A landscape with many valleys, sampled at points; each row gives a point and its height.
A ball rolls from a point to whichever of its 6 nearest points has the largest drop for the distance, and stops where none of them is lower. Distance is the straight distance between rows; heights are no part of it.
butev (h 5.64): [ -2 -49  28 -12 -21  36  60  11]
farov (h 4.27): [ 21 -10 -38 -14 -15  22  42 -52]
vara (h 5.90): [  3 -44  11 -13 -21  33  58  -3]
Gisu (h 4.24): [ 32  -5 -42 -14 -17  33  44 -68]
nibi (h 6.04): [ 10 -49  10 -14 -33  47  71  -4]
fidun (h 5.15): [ -9 -43  46  -9  -6  31  43  25]
Nim (h 4.32): [-12 -25  63  -3  19  26  21  35]
nemuz (h 1.46): [ 20   8 -55  -8 -14   2  15 -60]
Fam (h 5.21): [ -7  11 -24   2  -3 -28 -17  -9]
dide (h 3.40): [-14 -21  43  -2  13  13  14  26]
Gufe (h 6.07): [  1 -25 -12 -13 -11  12  33 -16]
pemas (h 6.17): [ -1  49  49   2  54  16 -40  70]
zonag (h 0.71): [-12 -17   5  -4   0  -4  13  -1]
Gevo (h 4.64): [-12 -20  26  -2   9   4  15  15]
seda (h 2.27): [-11  24  42   9  37  -2 -33  45]
lezap (h 4.54): [ -9  25  56   3  46  16 -24  57]
davet (h 4.82): [ -8  -7 -18  -4  -4 -12   9 -17]
mivat (h 6.48): [  9  23 -64  -1 -16 -25 -14 -42]
demu (h 1.92): [ -6  35  37  14  35  -4 -48  48]
vegus (h 3.23): [ 26  -3 -43 -14 -16  20  34 -62]
siber (h 1.42): [  0  10 -45  -2 -11 -22  -1 -30]
Zukis (h 4.69): [ -7  19 -23  12  -6 -40 -41  -3]
nup (h 6.44): [  9  36 -44  21 -26 -57 -79  -6]
peg (h 6.76): [ 35 -17 -31 -14 -21  42  55 -60]
geb (h 4.09): [  2 -13 -25 -10 -10   2  24 -25]
Beno (h 1.60): [-11  27  33  14  28 -10 -39  36]
nidab (h 5.20): [-11 -43  53  -6  -3  35  43  30]
folom (h 7.00): [ 15 -24 -23 -16 -19  26  47 -31]
Suteb (h 8.34): [  4  28 -59  10 -20 -42 -42 -23]
zesu (h 5.73): [  1  33 -31  21 -13 -50 -70   3]
Sas (h 5.91): [ -8 -35  19  -9  -6  14  35   5]
kegis (h 4.63): [  1   0 -31  -6  -8 -11   7 -26]
lipes (h 4.18): [ -5  25 -10  19   1 -40 -54  10]
Tozu (h 4.70): [-13  -8   1  -2   2 -11   3   2]
patu (h 1.01): [ -8  14 -10  11   2 -34 -33   4]
lut (h 6.26): [ -2 -56  42  -9 -28  49  66  22]
godu (h 7.66): [ 16 -31 -18 -18 -23  38  58 -29]
Loso (h 6.71): [  0  16 -44   4 -12 -31 -19 -22]
pupek (h 4.74): [  3  38 -18  26  -9 -47 -78  11]
kuzi (h 3.25): [-13   7  13   9  12 -21 -25  14]
mino (h 7.21): [  0  26 -38  12 -12 -45 -47 -12]
finod (h 2.57): [ -5  32   4  22  10 -35 -58  23]
lar (h 6.46): [  7 -36  -5 -18 -21  31  55 -17]
Sode (h 1.05): [-15  -6  38   6  22   1  -2  25]
Nusat (h 2.52): [ 20  16 -61  -7 -13  -3   9 -60]
ner (h 1.20): [ 46  -5 -38 -10 -23  46  53 -83]
levub (h 6.72): [  2  30 -43  17 -19 -51 -64  -7]
fovu (h 1.54): [  9  -5 -40 -12 -14   5  23 -41]
Dev (h 3.94): [-12   4  64   1  37  21  -4  49]
kelaf (h 2.47): [-15  12  40  10  29  -4 -20  34]
Tor (h 1.08): [ -8   3 -22  -1  -2 -20  -4 -12]
zegum (h 1.06): [ -8  34  28  18  24 -18 -52  37]
nonor (h 3.10): [ -2  44  44   8  42   3 -46  58]
besuf (h 4.62): [ -8 -23   4  -9  -1   5  22  -3]
mupud (h 3.04): [-16   0  50   4  29  11  -6  40]
sotom (h 4.56): [ -4  35  54   4  45  14 -33  60]
Vom (h 6.20): [ -4 -35   8 -12 -12  17  42  -7]
fav (h 5.60): [ -8 -40  27 -11  -8  22  41   8]
Satef (h 1.68): [ -9  29  16  20  18 -25 -55  29]

Where does a ball stop that starts at each point below?
butev | Sode
Suteb | patu
nidab | Sode
sotom | zegum
Vom | zonag
Loso | Tor
mino | patu
lut | Sode
fav | Sode
mivat | Tor

Call two points neighbours if one is among the 6 nearest of the other. Go from one point of each pair to the other, from neighbour to neighbour, staying as low as possible. Name the highest point that can't be avoided.
Tor, zonag | besuf
patu, zegum | finod
Sode, zegum | kelaf
